Each row is a point on a landscape with many valleys, with its height.
From any point a ball takes the steepest step (drop divided by distance) to one of its 2 nearest points. It stops when none of these is lower. Distance is the straight distance between rows; heights are no part of it.
<903> h=241: [-16 -17  10  17  21 -22 -13  13  -2 -11  -7   3 -19  -1 -11  13  33   3
  -7  20  10  -2  14  16 -14  21 -11 -16   9   1  20  21  15 -17 -19  -6
   1 -34  -6 -16  18  -4   3  23  -5 -21  15  11]
<1020> h=799: [ -2  37   9  18   4 -26  -2  -6 -16  -4 -11 -16  11 -28 -22 -11   3   0
 -18  10 -11   1  26 -26  10   1 -32  -4  -5   5  19  12  -2 -10  -9  47
  -2 -26 -22  17  -9 -13 -17   9  -6 -16   4   6]
<537> h=813: [ -3  15   2   8  -7 -17   2   1 -22   0 -15   2   2 -15 -20  -9  -4   6
 -11   0   1   9  38  -4 -10  -9 -10  -3   3  -4  13   5  -9 -16   3  36
   2 -23  -6  11  -4  12 -24  -7 -16 -13   2  14]
<324> h=584: [  0  15  12  -4  -5 -24  -3  -8  21 -20   6 -29 -16  -8 -17 -15  24   7
 -10 -19  -8  23  15 -14 -18  33  18   4   9  -1 -10 -12  -3   9  15 -16
  11  18   7   4  -5   3 -19 -26  -4  -7   3   8]
<840> h=477: [  1 -11  18  13   5 -18 -27   7  -2  -2   0   0 -10  10  -9  56  -4   5
 -27 -14   0   2   4 -28   5 -19   4  -8 -15   3 -21   4  10  -6  13 -10
  10  -2 -14 -39  18 -32 -12   7  -7  -1   9   7]
<366> h=114: [ 18   4  -2  -7  18  24  10  -9  16 -15 -28   4  16   9 -33  18  25 -12
  -8  -1  17  -9   4  17 -17  15 -20  -2  -4 -19  13  29  -3  -3 -23  16
  -4 -27   1  -2 -27 -19 -26  10  -3  -5   0   5]
<639> h=444: [ -1  21  -8  -3  -2  27  23 -13  25 -17  -6 -18  -4  17   5 -27   9 -13
  10  24  24   3 -10  10  -2  31  -2   4  28   2   4  18  -4  12 -12   3
 -16 -10  27   1   2  -9  -5   1  -4  -5   5   5]
<1086> h=447: [ -7 -18   7   2  10  27 -28   0 -18  13  19   1   4  -6  10 -20 -23   7
  16  22 -24  -1 -13  27  15 -17  -6 -35   4   2   8   7 -11 -17 -23   9
 -20  -7  -4   3 -11   5   9  14   9  24 -18  -7]
<306> h=245: [  6  14  -7  -5 -11  18 -18   9 -26   9  11  10   2 -18   4 -31 -41  24
  16   2  -2   8  -7   0  13 -48   7   5  15   7 -21  -7 -25  -5   3  16
 -12  13  -1  -8  -7  10 -17 -13  11  30 -14   9]
<290> h=391: [ -2   9  21  -4   3   0 -18 -16  -1   2 -10 -21  -5  20 -32  28   0  13
 -16  -5   0  10  18 -20  -1 -19   9  -8  -6   0 -22  -9   1   1  20   4
  13  -2   5 -27  -7 -13 -48  -4 -12  -4   3  15]
<971> h=290: [ -6  -6  -7  17  -7   5  14 -10 -13  18  10  18  21   7  16  -4  -2  -5
  15   3 -18   0 -21  11   7   3   0   3  11  15  11 -21  32  16   1 -17
 -16 -10   4  16   6  17  40   9  12  -7   8 -21]
<510> h=517: [ -1   9  -5 -15  -8 -13  26 -13  -5  -6 -30  -5 -23   0  -5 -13  21  10
   9  -7   1   7  16   6  -8  14  10  22   7 -10  23   3 -14 -14   8  15
  14  -8  16   5  -8  26 -21 -19 -16 -20  12  20]
<525> h=265: [ -9 -24  10  15   5  26  -5   8   0   1  37  35   4   3  25  -7  -2   6
  40   4 -19  21   2  38  -2  11  13 -12   3   3   3 -11  -1   3   7 -34
 -17 -25   0  32   0   8  38  21  13   9   1 -19]
<989> h=592: [-11  -1  -8 -14   5   2   0 -31 -14  14 -19   3 -22   0  -1  24  22  18
   3  -4   1   2  26  17  -7  20  22 -17  -4  -5  18 -10  -4 -27  20  -7
  -1 -14  -5   7   1   8  -1  -4  -3 -13  -3  -2]
<255> h=696: [  4  -6   0  14 -11  -9  -1   0 -14   6  12  27   5 -11  28  16   5   2
   7 -12   3  23  10  -7 -10  -9  38  12   5   8 -14 -15   2  10  32 -30
  -2   6   0   1   2  18  11 -12   9  -5   9  -3]
<511> h=587: [ 17 -30 -13 -13  10   9  25  -7  23   7   1   4 -18  19 -13  30  16 -24
 -13 -31   3   5  -2   8 -22  17  13   0 -21 -25 -10  -4 -24   7   6 -13
  11  35 -20 -12 -13   8   2 -26  -5   7   2 -13]
<194> h=329: [  3  13  -7 -28 -24  13  -9   1   1  21   8   0  -2 -13   0 -34 -32  16
  18  -9   3   1   2  -5   9 -30  14   7  -2   2 -23 -27 -29   3   9   5
  -8  29   5   1  -3  -3  -7 -13   8  32 -19  -6]
<107> h=303: [-23  -3  16  12  15 -25 -21  25  -7  -1   7   9  -5 -12   4   5   4  11
  -4  17 -10  -5   8  12  -1  -6 -12 -17   0   2   9   2  14 -26 -20  -2
  -5 -22  -5  -9  16  -7  19  29  -4 -13  12  11]
<70> h=357: [-23   4   3  22   3 -31  -1  27 -14   9  16  22  13  -3  20   6  -5   2
   9  12 -17  -9   1   5  -3 -12 -14  -1   8   5  12 -11  29 -15 -12  -3
  -4 -12  -3   9  16  13  30  33   1 -17   5  -2]
<299> h=545: [  7 -26  -3 -18  15  15  11  -7  29  27  -5  -9   0  26 -23  35  -5  -9
 -22 -16  32 -15  -3   3   4  -8   6 -18 -30   4 -12 -16   7   5  -3 -15
  10  18 -17 -24  11 -22   4   9 -15  11   6  -8]
<700> h=716: [  7  14   6  27 -11   2   1   5  -3   1  12  40  19  -8  26  14  -4 -11
   9  -2   6   2  -4  -9   9 -18  21  21   5   7 -14   7   3  19  22  -5
  -3  -7  -4   3   7  -1  21   0  14  -4  15  -9]
<790> h=495: [ -9 -25  -7  -2 -12  -8 -10  15 -26  11  10   9  10  -1   6  -9 -30   7
   7 -10 -13   4 -10   7   4 -22   1  -7   5   5   7 -28   4 -10  -1 -17
   1  17  -2 -10  14  28  11   1   4  21 -13  -2]
<819> h=436: [  3  -7  18   1  11  12 -31  -8 -11  10  -2   2  -7  11 -15  42  -7  11
  -5  -1   6   1   4 -16  16 -39  13 -12  -6   3 -18  -8   2  -6  17  -3
  -2  -9 -12 -43   6  -8 -25   6   1   4   3  13]
<831> h=734: [ -7   1   1  15   4 -17  32   6  12 -28 -18   5  10  -3 -15 -23  30   6
 -15 -14  23  -5  -2 -13 -20  19   2  33  -2 -11   9  17 -19  18   3   2
  17 -10  20  10 -11   2 -20 -11   1 -14  10  17]
<563> h=783: [ -9  21  -2  -6  -3 -15 -18  -4 -21   3  -5 -26  10 -27 -10 -19  -7   6
 -10   3 -21  -9  23 -23  17  -9 -20 -19  -3  10  12   7   1  -8 -10  32
   2  -4 -10  24  -3 -10 -13  10  -7   5  -5 -14]
<368> h=754: [ 14  16  12  25  -8 -11 -11  12  -1 -19  16   6  22 -16  12  -5  -2 -30
  -6  14 -17   5  -8 -14   8  -3 -21   8   5   5  -5  36  14  15  -4  14
 -12  -8  -7  20  -4 -16   6   5   3  -4   8  -9]
<398> h=518: [ 15 -18  17  29   9  18 -19  16  12 -21   3  14  10  11  -2 -12 -16 -23
   7  27   1   3 -30  20   0 -20 -26  -6  -3   0 -19  40  -9   8 -37  18
 -13 -24  -1 -13  -2  -9 -12  19  -6   9  -3  14]
<238> h=548: [ 19   3   7  21  -8   8 -16  15  10 -12  16  19  21  -3  -1 -11 -42 -17
  -1   6  -2  -9 -34   0  15 -28 -23  19  -9  -5 -22  42 -13  20 -35  19
 -11  -6 -12 -16   4 -21  -5  11   6  18  -5   2]
<1071> h=676: [  9   3   7  23 -12   1   0  17 -10 -21   5  -3  17  -6   5  -7  -6 -15
 -13   1 -15  18  -9 -31  -5 -19  -3  12  22  10  -6  21  -1  20   5   2
  -2  10  -4 -17  -1   8 -20 -27 -14   5   3  13]
<1136> h=608: [ -1  16  -8  -5  -8 -26 -12  -1  -5 -12   9 -22  -3 -29  13 -18  19   8
   4  -8 -16  21  10 -16  -5  23  14   0  19   2   1 -10  -9   4  23 -12
   8  17   1  29   3   9   5 -22  -5  -6   2  -8]
<191> h=471: [-19  -2  -5  11   3 -11   3  -2 -14  14   1  -5   5   1  34   2 -19  18
  12  21  -4 -13 -28  -5  36 -25  -8   7  11  13  -5 -24  34  -4  13  -9
  -6  14  -1 -20  17 -10  31   1  17  -7   2   3]
<85> h=514: [ -6 -12  13   3  11  -1 -15   3  24  25   3  -1  -8  11 -12  42 -16   4
 -18  -3  16 -14  -1 -20  22 -19   6 -19 -30   3 -15  -2  13  -5  -3   0
  10   6 -18 -31  18 -35   7  20  -7   5   3   1]
<914> h=221: [  3  -7 -19   2 -12  26  34 -28   9  28  -1   7   8  24  18  -9  -7 -10
  17  13  -5  -7 -27  17  17  15  -1  15  -2  15   1 -12  21  22 -10 -13
 -18   9   5  19  -4   7  34  -2  17   1  -5 -16]
<911> h=327: [ -2 -15   6   6   5  22 -24  10  -2  -8  34  26   8 -14  23   0   0  -4
  15   5 -23  11   2  19  -8  -2  15 -21   1   7  -4   6  -4   7   1  -6
 -25 -17 -12  26  -8   7  16  10   1   5  -5 -19]
<994> h=636: [  7   2  14  -8   2 -14   6  14  35 -11   5  10   6   1 -21  -9  12  -5
  -5 -21  42   9   9  -7 -19  15  23  17 -12 -10 -19   3 -22  20   7 -19
  11   2   7   4  -1 -11 -14  -4   4  -2   7   5]
<419> h=401: [-10 -25   3  13   2 -16   2  12 -21  14   4  15  10   9   9  21  -2   4
  -5  -5  -6  -2   6  13 -11  -3  -8  -8 -10   3   8 -19  21 -11   0 -18
   3 -14  -5  -2  12  24  31  17  -1 -10  -3  -3]
<617> h=631: [ -7  17 -12  -5 -10 -38   7  -7 -19   8  -5 -12  -5 -21   6 -11  20  16
  -4  -5 -22   4  20  -6  -4  20   9   5   3   0  22 -22   0 -11  19   6
  14   2  -2  31  -2  12   4 -10  -1 -15   4  -3]
<734> h=658: [ 17  -9   7  18   0   4  -6  29   1 -18  14  17  13   2   5   7 -20 -13
  -7 -10   5   6 -23 -19  10 -28   2  16  16  10 -24  11 -10  23  -2  -2
  -5  13   1 -24  12  -3  -7 -19   1  10  -2  18]
<631> h=386: [-11  -4  -1   8   0   6 -38  20 -19 -10  28  19   8 -27  34 -12 -16   6
  18   8 -32   8  -8  14  17 -18  -3 -24   6   6   1   5 -13  -6  -9   1
 -17 -10  -4  14  -7  -1  11   9  -1  20 -13 -18]
<205> h=640: [ -9   6  -2  14   3  -5 -23   1  -9   1   3 -13  -5  -8  17  24  -2   4
  -4  12 -10   5   0 -14  10 -18   5  -5  14  12  -1  -1  16  -8  24 -10
 -16  -1  -4 -15  15  -4   1   5  -6  -4   9   5]
<686> h=735: [ 14  29   0  15 -13 -14  -7  10   5 -10  10   9  12 -17  39   3  -4 -15
   5   9  -2   3 -12 -26  15  -4   6  19   9   7 -16  16   7  18  18   2
  -8   4  -2  18  -1 -17  15   1   9  -5   3  -5]
<118> h=336: [ -8   2 -14 -11   3  28  22 -34  -6  23 -21 -22  -2  21   2   8  12  -3
   5  19   3 -14  -4  10  10   9  -3  -7   6   8  22  -6  22 -15  -5   7
 -12  -5   7  -9  -5   3   9   6   1  -5  -3   0]
<201> h=146: [ 13 -13  -3  -4  17  26  25  -5  25 -25  -4  -1 -11  25  -6  15  34 -21
  -4   2  20   6   5  15 -16  56  -6   4  -9  -3   5  18  -2  13  -9 -20
   3  -8  -1   0  -1  -9   6   2   2   1  10  -8]
<374> h=186: [ -6 -11  -2   3  -8  -4  -2   6 -11   5  17  42   2  -8  27 -15  -4   6
  30  -9 -11  27  -1  26  -2   7  17   5  16   3   1 -28  -2   8  12 -24
  -8  -3   9  17   3  34  35   6  14   9   0 -13]
<428> h=417: [  3   7 -14  -8 -11  27  11  -5  15 -19  -8 -10 -17   4   8 -45   3   0
  20   9  -4  19 -13  21   0  30  -1   0  42  -3  12   5 -12  11  -7  12
 -15   1  20  -6   1  14   3 -13  -5  13  -3  12]
<1073> h=692: [ -1  -4   9  25   0  -9 -22  14 -12 -30   8 -19   6 -14 -12   7   6 -17
 -10   4 -26  15  -5 -13  -9 -13 -11 -14  20  13   2  30   3   0  -8   9
  -6  -4  -9 -13  -1   5 -14  -8 -16  -5  11  16]
<724> h=496: [  9  -5 -14 -23  -2   5  26 -18   0  -4 -22   7 -30  13   1  20  18   3
   4 -15 -10   2  15  15 -10  14  -5  11   1 -17   9  -1 -13 -20   9   1
  13  15  11  -1 -14  36  -2 -27   0 -10   6  10]
<488> h=713: [-34 -13   5  -7   6 -25 -17  13 -11  17  10  11   6  -7  16   9 -18  16
  -3  -8  -4 -17  19   2  22 -13   6 -29 -32   4   6 -22   8 -11   2 -16
   4 -15 -12  19  -1   1  40  22  -3  -2 -17 -29]
<759> h=289: [  8  -2   7   7  11  37   5 -21   2  13 -17   5  -1  21  -6  12   2  -7
  12  27   6 -17  -4  17   4 -10  -9 -12   0   1  13  16  22 -18 -16  17
 -24 -31  -7  -7 -16  -3   5  21   0  -3  -5   6]
<901> h=562: [  0  32  13 -27 -11 -16  19 -21  29 -11  -2 -32 -20   6 -28 -35  12  12
  -7 -22   6  11  18 -11 -11  23  11  15   3 -13 -10 -19 -12   5  10  -6
  14  14  24   5 -19 -11 -24 -24   0  -4   9  13]
<518> h=739: [  3  -5  -5  -8 -12 -13  15   7  -2  24   6  -4  13  -1  -4 -13 -25 -11
 -10   7  -6 -22  -8 -10   7   3 -17   7 -11   2  13 -14  15   2 -21  13
  13  14   3  13  10   6  18   8   2   3 -15 -14]
<477> h=475: [ -5  18   5 -20  13  21  17 -13  33  -6 -16 -12 -14  15 -10 -10  18  -7
   5  15  37 -11   9   3   2  32   1   4   2  -1  -2   4   4  11  -8  -3
   3 -13  15   2   8 -25  -6  20   7  -8   5  -3]
<289> h=760: [-10   6  -7 -13 -15 -13 -13   5 -14  22   5  -8   8 -21   7 -26 -23   8
  -5  10 -19 -13  -2  -2  13  -4 -14 -11  -8  10   9  -5  -2  -7 -15  17
  -1   3  -4  28  -3   1  19  10   3   9 -24 -26]
<999> h=750: [-18  -2   6  21  10   3  22   6  10 -27 -17  13   7   8   4 -17  28  -1
   0   5  36  -1  -5   2 -16  25  -4  32  12   0  14  25   0  20  -8  -7
  14 -31  26   6   4   5  -4  15   8  -5  10  10]
<230> h=589: [ 10   4  -7 -27 -10  14   5  -9  22  -3  -3  -5 -10  -2  -7 -10  -1 -10
   8  -2  -3   9   6  11 -11  29   7  -2  -4  -4  -3   3 -22   1  -6  11
 -11   9   6   7 -10   9  -3  -6   5   9 -12  -6]
<132> h=684: [-15  -7  -1 -23   6 -30 -13  -1  -2  15  -5  -3  -4 -19   6  -9  -5  19
 -14 -14   5 -13  27   8  11   9  14 -31 -41  -3   6 -19 -10 -11  -3 -11
  18   3 -15  29  -3   5  18  17  -2  -3 -19 -28]
<263> h=150: [ 16  -4 -13  -3  -4  16  36 -20  10  18  -4   2  11  29  -1   6   3 -22
  -3   2   8 -16 -17   7   3  21  -2  10 -18   3   5   2   8  22 -11   1
  -6  10  -7  11  -6  -6  16  -5   6   0  -4 -22]
<761> h=613: [  5  16   6 -28 -11   5 -11   6  34  -9   8  -7  -9   0  -9 -19  -6   5
   8 -12  23  12   4  -4  -9  18  19   5   5  -5 -26 -10 -20  24   3  -6
   2  15   8   1   2 -14 -11  -3  12   6  -6   3]
<793> h=425: [-23  13 -18   3  -6  10   9 -20 -11  30  -6  -7   5  -2  27   4 -11  14
   5  14   3  -5 -12 -12  34 -16  12   7   0  18  -1 -24  23   8  23  -8
 -17   7   2   3   4 -10  19  -5  15  -5   2 -13]
<9> h=767: [-22  -1  -5  13  -2  -4  24   1  -9 -16 -26   5   6  12   8 -22   4   3
   7   9  24  -4  -9  -5  -6  -3   2  21  29   6  21   3   3  12 -11   9
   7 -15  33  -9  13  21  -1   2  -5 -11   8  24]
<190> h=657: [  4   4   6   0 -13 -18   4   9   2   0   3  21  10 -11  -5  -2   1  -1
   1 -15  19  13  25   0 -19   3  23  21 -11  -6 -10   3 -14   7  18  -4
  18  -9   1  18   4  10 -12  -7   6  -4  -2   2]
<1049> h=452: [-13  -9  -5   2 -12  -5 -23  12 -41  -2  17  -7   4 -21  18  -4 -13   7
   0   4 -40  12  -9 -10   1 -22  -4 -23  23  15   4 -15   5  -7   5 -12
  -5  20  -7  -2   1  17   4  -5  -9  24  -8  -7]
<529> h=705: [ 14   1   6  13   5 -20  14  11  15  -5   6  -6  10   3  -6   4  15 -16
 -37 -22  20 -13 -10 -48   5  -3   2  26  -6  -1  -7   2  -1  31  15  -3
  16  16  12  -5   3 -35 -13 -20  -8  -3  17  13]
<1047> h=582: [ 27 -11  12  14   0  20 -24  21  19   9  35  27   6   0  -3  10 -46  -1
  11  -7   4 -11 -25   1  20 -30  -7  -3 -16  -5 -22  31 -22  12 -21  10
  -5   4 -23 -26   5 -26   9   9   8  34  -9  -1]
<931> h=664: [  1  15   2  -2   2 -11 -12 -10  -3   0  -1 -31  -8  10  14  15  12   6
 -20   1  10  -4  -4 -39  13 -15   8   3   9   7 -18  -8  24   8  32  -5
   2  11   6 -16  13 -27  -6  -8  -1 -12  15   9]
<568> h=384: [  3   5 -17  -3 -13  19  -2   5  -6 -11   6 -12  -2 -13  10 -44 -20  -4
  21  20 -13  15 -15   9   4 -11   0   0  39   7   2  -4 -13  12  -8  14
 -15   4  12 -11   1  16  -6 -17  -1  16 -10  10]
<406> h=469: [  5 -34 -13 -25   2   2   7   0  -4  -2   0   2 -19  12  -1  21  11 -11
   2 -16 -21  14  -3  22 -21  33  -6  -2  -5  -7  15   1  -4  -6  -3 -11
  11  23  -1  -4   1  36  11 -15  -4  -1  -7  -4]
<437> h=378: [ -7  -5 -19  12  -7 -11  -5  10 -30   5  28 -15   9 -20  32  13  19  -8
   2  -4 -41  10  -4  -7  -5   8   4 -10  14   6  14 -10  14   7  10 -11
  -9  12  -7  28  -5  17  20 -11  -7  -6  12 -25]
<231> h=612: [ 17 -27  21   5  19  12 -27  34  21  -6  26  14   5   8 -20  10 -31  -8
  -3  -4   7  -4 -21   1  -1 -16  -4  -6  -9  -4 -31  18 -19   8 -24   2
   9   2 -11 -43  11 -21 -12  10   5  20 -17  12]
<644> h=403: [ -9  27  -6 -27 -13   5 -23  -6   6  21  -2 -19  -2 -12   2 -20 -36  23
   2   7   7 -16  -2 -22  30 -21   3  -9 -12   9 -19  -6 -10   8  -5  17
   5  19  -1   4   1 -14 -10  -3  10  19 -17 -17]
<166> h=685: [  9  21  13  10   5 -17 -10   9  19 -16   5  -4   2   9   3  14  -2   6
 -16 -16  15  -2 -13 -37  13 -20   7  19   6  -1 -34   5  10  19  30  -2
   8  11  11 -22   9 -28 -16  -9  -9  -3  20  20]
<597> h=677: [  8   0  -4   5 -15 -26   3   0 -10  -3   9  22  -4 -17   8   6  24  10
  14 -17  -4  27  31   8 -28  14  31  12   0  -5  -4  -6 -10   1  31 -20
  12  -1   1  28   3  28   5 -18   3  -9   5  -5]
<825> h=566: [ -7  11  -8   2  10  10   6 -23 -15  19  -7  11   4  -3  -2  20  27   1
   1   7  -3 -10  28  19  -4  13  13 -19 -11  -5  25   7   4 -22   7  10
 -12 -37 -18  28 -12  10   8  16  -1 -19  -5 -18]
<130> h=792: [-11 -13  -5  -9   0   9   5   8 -10 -25  -5  -2 -14  14   4 -30  -8   8
  28   7  14   4 -12  22  -6 -11   3   1  32   2  14  -3  -8 -14  -2  -8
   1   0  29 -31   5  26 -16  -4   0  12  -3  35]
<502> h=603: [ 20 -18   4 -24  -8  -7  25  -1  23  -5  -6   2 -27  19 -22  14   9  -9
  -9 -41   2   4   9   3 -20   8  10  14 -20 -23 -12 -12 -25   2  10  -8
  22  37   5  -2  -8  14 -20 -37 -12  -2   5   0]
<820> h=826: [ -8   4  -4   5 -14 -17 -10  14 -20  -5  -4   0  10 -22  -6 -27  -3  -4
  10  11 -16  10   7   7  -3  -5  -9 -13  23  16  21   3   5 -19  -4  22
  -1 -16  -1   9   9  18  -4  -1 -15  -4   5  11]
<301> h=538: [  3  26   0 -32 -10  -7  22 -23  22  -8 -27 -12 -33  -2 -20 -26  15  17
  10 -18  -8   5  25  11  -8  22   6  22  -1 -14   0  -3 -25 -14  13   9
  13  12  21  22 -20  15 -23 -26  -2 -10   7  15]
<203> h=536: [  6  20  -1  -1  11  15   9 -27  13  21  -6  -1   8   4  -7  18  19 -13
  -3  12  13 -15  14   0  -1  20  -5  -5 -25  -2   6  10   4   0   5  15
  -7 -23 -10  31 -15 -20   7  17  17 -22   1 -20]
<946> h=769: [ 22  13  13  22  -3  17 -15   4  19 -17  17   7  15 -24   6 -19   5 -25
  10  14 -18  20   6   3  -5  13  -4  -4   7   0  -9  34 -15  19  -3  19
 -21 -20  -6  30  -9 -14  -1   5   0  -2   4  -9]
<454> h=348: [  0   4  25  -7   9 -21 -12   4  15  -8 -13 -19  -9  13 -35  18   3  10
 -30   1  24  -6   9 -16 -10  -6  -4  -3 -13  -2 -22  -1   6  -2  -2   1
  20  -9   9 -22   3 -25 -36   9  -4 -14  11  16]
<1004> h=531: [ -2 -16  -6 -19  -7   3   6  16  -2  19  11  20   8   2   2 -20 -38   5
  15   3  10  -7 -14  17  -6 -14  -4   6  -4  -5  -1 -18  -9  -9 -18  -4
   1  11   5 -11   2  16   7   1  18  22 -20   4]
<883> h=635: [ 13 -16   9   3   5  15  -9  31   3 -11  14  12   8   6 -25  10 -32  -8
 -11 -23   9  -6 -17  -9  -9 -33  -6  10  -1  -8 -19  11 -21  10 -19  -2
   4  15   0 -38   6 -11 -31 -14  -9  24  -6  16]
<208> h=615: [ -8   6  -5  -6  -4   1 -16 -21 -24  13 -12  -9  -9  -1   0   8   8  23
   3   4  -1   6  14  -6   4 -13  21 -17   0   3   6 -18  10 -20  28  -4
  -4  -9   6  -4   4   7 -11  -7  -6  -1  -1   5]
<1108> h=422: [-11   8  -5   9  -2 -32 -16  25 -45  -9  14 -10   6 -31  15  10  13   5
 -10  -7 -39   0   6 -12  -1  -1  -1  -7  21   1   6 -21   9  -9  14 -18
   7  27 -14  29  -1  11   5  -7 -14  10   9 -15]
<492> h=71: [ -2 -10  -4 -12   7  21  41 -19  21   7  -5  -1  -9  30   2  10  15 -19
  11  11  18  -6   3  10   3  48  -8   6 -13   6  11  -5  13   2  -4 -18
   5  -1   0  11   5   2  30  11   7  -7  12 -21]
<620> h=721: [  3  -5  -3   1  -5 -16   7  14 -17  -3   1  -7   7  -9 -13 -10   1 -17
 -18  -2 -14  -1   2  -4 -18  11 -28   2 -12  -3  16   5   9 -10 -18   6
   8   7  -8   8   6   4  -2   0 -12   0 -14  -6]
<136> h=525: [  0  22  -6  -4   2  -7 -23   6   0   5   6 -17 -13  -5  25   0 -35  38
   5   3  -3 -18 -23 -21  37 -36  -7   5   2  -1 -30  -4  11  -5  13  -2
   9  24  -6 -21  18 -29  10  -7   8  24  -4  12]
<100> h=609: [ 15  12 -10 -22  -3  17   7 -21   6  -4 -22 -10  -4   4 -25  16  11  -8
   1 -14  -4   2   9  -2 -19   2   7  -2   1 -18  -4   7 -14  -8  -5  12
  -2  20  -6  -2 -27   6 -30 -14  -1   2  -4  -7]
<963> h=720: [  4  -2  13  23  14 -21  26  -2  10 -19 -14  -6  11  -3 -28  -7  27  -3
 -33 -27  24  -1   0 -37 -12  -4   3  29 -19 -11   1   1 -19  29  13  -4
  22  -2  10   8 -17 -22 -33 -20  -7  -9  15  13]
<810> h=489: [  8 -21   4  20   6  19 -12  13 -12  -4  18  11   5   8  -8 -22 -15 -15
  13  22 -22   7 -21  27 -10 -10 -20 -17   6  -5   5  16   4 -13 -33  14
 -19 -17  -2   2  -3  10   4  25  -2  11  -4   8]
<942> h=707: [  4 -13   4  17  12   3  -3   8 -11 -12   2  -9   8  -6 -16  -5  14 -17
 -12  11 -13   0  -7   5 -15   9 -35 -13   8   1  22  27  18  -6 -20  16
  -4 -18  -7   2  -3  -3  -4  11 -19  -7  10   0]
<173> h=339: [ -4   4  -6  33   0  -1  20   5 -18   4  25   4  26  -2  32  11  19 -19
   1   0 -32   3 -10   2 -10  12 -13   5   5   6  16  -4  25  14   8  -8
  -7  -7  -2  35  -3  19  30  -1   4 -24  11 -24]
<467> h=656: [-16  -8  -8 -28 -12 -30   3 -11  -5  13 -13 -13 -24  -9   4  -6   9  22
  -4  -9  -9  -4  23   8   6  30   1 -13 -26   1  19 -22  -7 -21   3  -4
  19  14  -2  29   5  17  13  -3  -7  -8 -11  -9]
<964> h=564: [ -1 -11  -3 -19   0  22  -3  -2   6   4   6   9  -4   8   4 -14  -6   3
  25   7   8   7 -11  29  -3  16   6  -2   9  -5   2 -13 -12  -9  -6  -8
  -5   2  10  -5   1   8   5   9   9  16 -17  -2]
<141> h=468: [-10  22  -6 -17  -1  -3 -23  -4  -1  22  -3 -11 -10 -20  31 -15 -32  44
  12  10  10 -14 -11 -16  44 -37   5  -2  -9  13 -21 -15   3  -6  18  10
   5   5   1  -1  10 -24  15   4  17   9  -6 -15]
<658> h=516: [ -9  10 -10   9   5 -10  -9   5  -4  -5   1 -22 -11  -4  44  -4 -29  27
  15  15  -9 -21 -45  -4  35 -30 -16   7  19   3 -21  -7  27  -5   9 -11
  -3  31  -4 -35  21 -27  31  -2  15  16  10  15]
<1092> h=779: [-10  -1 -17 -12  -4  10  36  -8  -2 -19 -28   5 -16  23   5 -20   2   8
  20   5   9  -8  -9  20  -2   2 -10  21  24  -6  25  -3  -6  -9 -11   9
   2   6  38 -13  -3  29  -9  -4  -2  -1   6  27]
<490> h=508: [  3  13   9 -10  11  -5  21 -14  16  10 -21 -10   1  11 -18   8  24 -12
 -17  12  29 -17  13 -11  -4  20 -10   3 -18  -9   8  -6  10  -2  -8  10
   1 -11  -4   9 -10 -28 -12  18  14 -22   2   0]
<888> h=568: [  7 -30 -11 -19  16   6  13 -22  24  14 -12 -11  -7  27 -17  44  16 -20
 -20 -23  10  -8   4  10 -10  18  11 -20 -33  -9   4  -8   0  -9   9 -20
  10  22 -28 -11  -3   1   3   1  -8  -3   4 -19]
<576> h=240: [  6  -9  11   9  23  22 -13 -10   0  11  -3   9   7  11 -18  31   5 -10
 -10  11  13 -14   4   5  -7  -9  -7 -12 -14  -4   4  18  15 -15  -9   4
  -9 -26 -18 -17  -2 -15   5  22  -3  -9  -8  -6]
<616> h=180: [  9 -17  -5  -9   8  15  17   4  18 -18 -25  10  -2  18 -16   7  28 -15
  -6  -5  25 -13  -2  22 -19  30 -17  13 -14 -12  13  24  -3   0 -27  -2
  10 -11  14   1  -9  -2  -2   5   1  -6  -6  -2]
<378> h=331: [  4   4  -8   8 -13  24 -11   5 -12  -6  17  -7  10 -10  12 -26 -41   0
  13  11  -2  -3 -25  -1  21 -36  -8   7  24   5 -11   0  -6   4 -21  10
  -8  10  -6 -26   8   9 -14 -10  12  19  -8  18]
<588> h=297: [ -8 -13  10   4   8 -11 -10   7   2  -6 -11  -7  -8   8 -15  10   9   4
 -17   8  21  -2  11  -1 -14  13   2  -5  -8   4   2  -1  10 -18  -6 -11
  10 -10   3 -28  15  -1 -11  16  -8 -16   1  19]
<476> h=379: [ -7  21 -16 -11 -10   8  13 -33  -4  24 -16 -34  -1   6   9  -6   3   3
  -5  15   5 -13  -3 -14  15  -6   9   5  11   9   5 -15  16   1   8  12
 -13  13  15   3  -2  -5  -4  -6  10  -7  -2  -2]
<416> h=181: [  9  -3   4  20  27  18  -8  -8  -7  -2  -7   7   9  -1 -25  33  37  -7
 -18   7  12  -3  18  19 -19  15 -17 -20 -12 -18  16  23   7  -6  -9   9
  -5 -34 -22   1  -7 -17 -21  15  -2 -23   4   0]
<629> h=438: [  2 -27  -3  -6   4  -6  17  -3 -10  13 -16  15   3  13 -15  28   4   3
 -15 -16  -8   0   8  18 -17  10  -6  -5 -32  -9  15 -14   5 -18  -3  -6
   9  10 -15  -8   1  27  13   1 -10  -8  -6  -2]
<365> h=619: [ 17  10   2 -24  -5   7  24  -9  20 -20 -24  -6 -20  19 -34   8  13  -2
   6 -33  -7   2  16   2 -21  -8   8  13  -6 -27 -11  -6 -32   0   0  -1
   8  23  15  -4 -33   2 -38 -31 -16  -4  -1  11]

Where does a ball stop that starts at each point below?
<563> => <374>
<324> => <903>
<9> => <306>
<208> => <306>
<231> => <374>
<85> => <903>
<230> => <492>
<820> => <374>
<368> => <492>
<658> => <366>

Call two points neighbours if one is among the 2 nearest of the other. Go from one point of each pair to the other, from neighbour to neighbour, staying as low as possible. Name the highest point that can't be avoided.
<492>, <903> => <365>
<306>, <492> => <136>
<366>, <492> => <616>

Write out the way that a ball takes from each point below.
<761> => <230> <964> <1004> <790> <1049> <1108> <437> <173> <971> <914> <263> <492>
<100> => <230> <964> <1004> <790> <1049> <1108> <437> <173> <971> <914> <263> <492>
<132> => <467> <617> <1136> <324> <901> <301> <510> <724> <406> <629> <419> <70> <107> <903>
<365> => <502> <511> <888> <299> <85> <840> <819> <290> <454> <588> <903>
<537> => <1020> <563> <289> <518> <620> <942> <1073> <1071> <734> <883> <231> <1047> <238> <398> <810> <1086> <631> <911> <525> <374>
<1092> => <9> <999> <831> <963> <529> <166> <931> <205> <208> <989> <825> <203> <490> <477> <639> <428> <568> <378> <306>
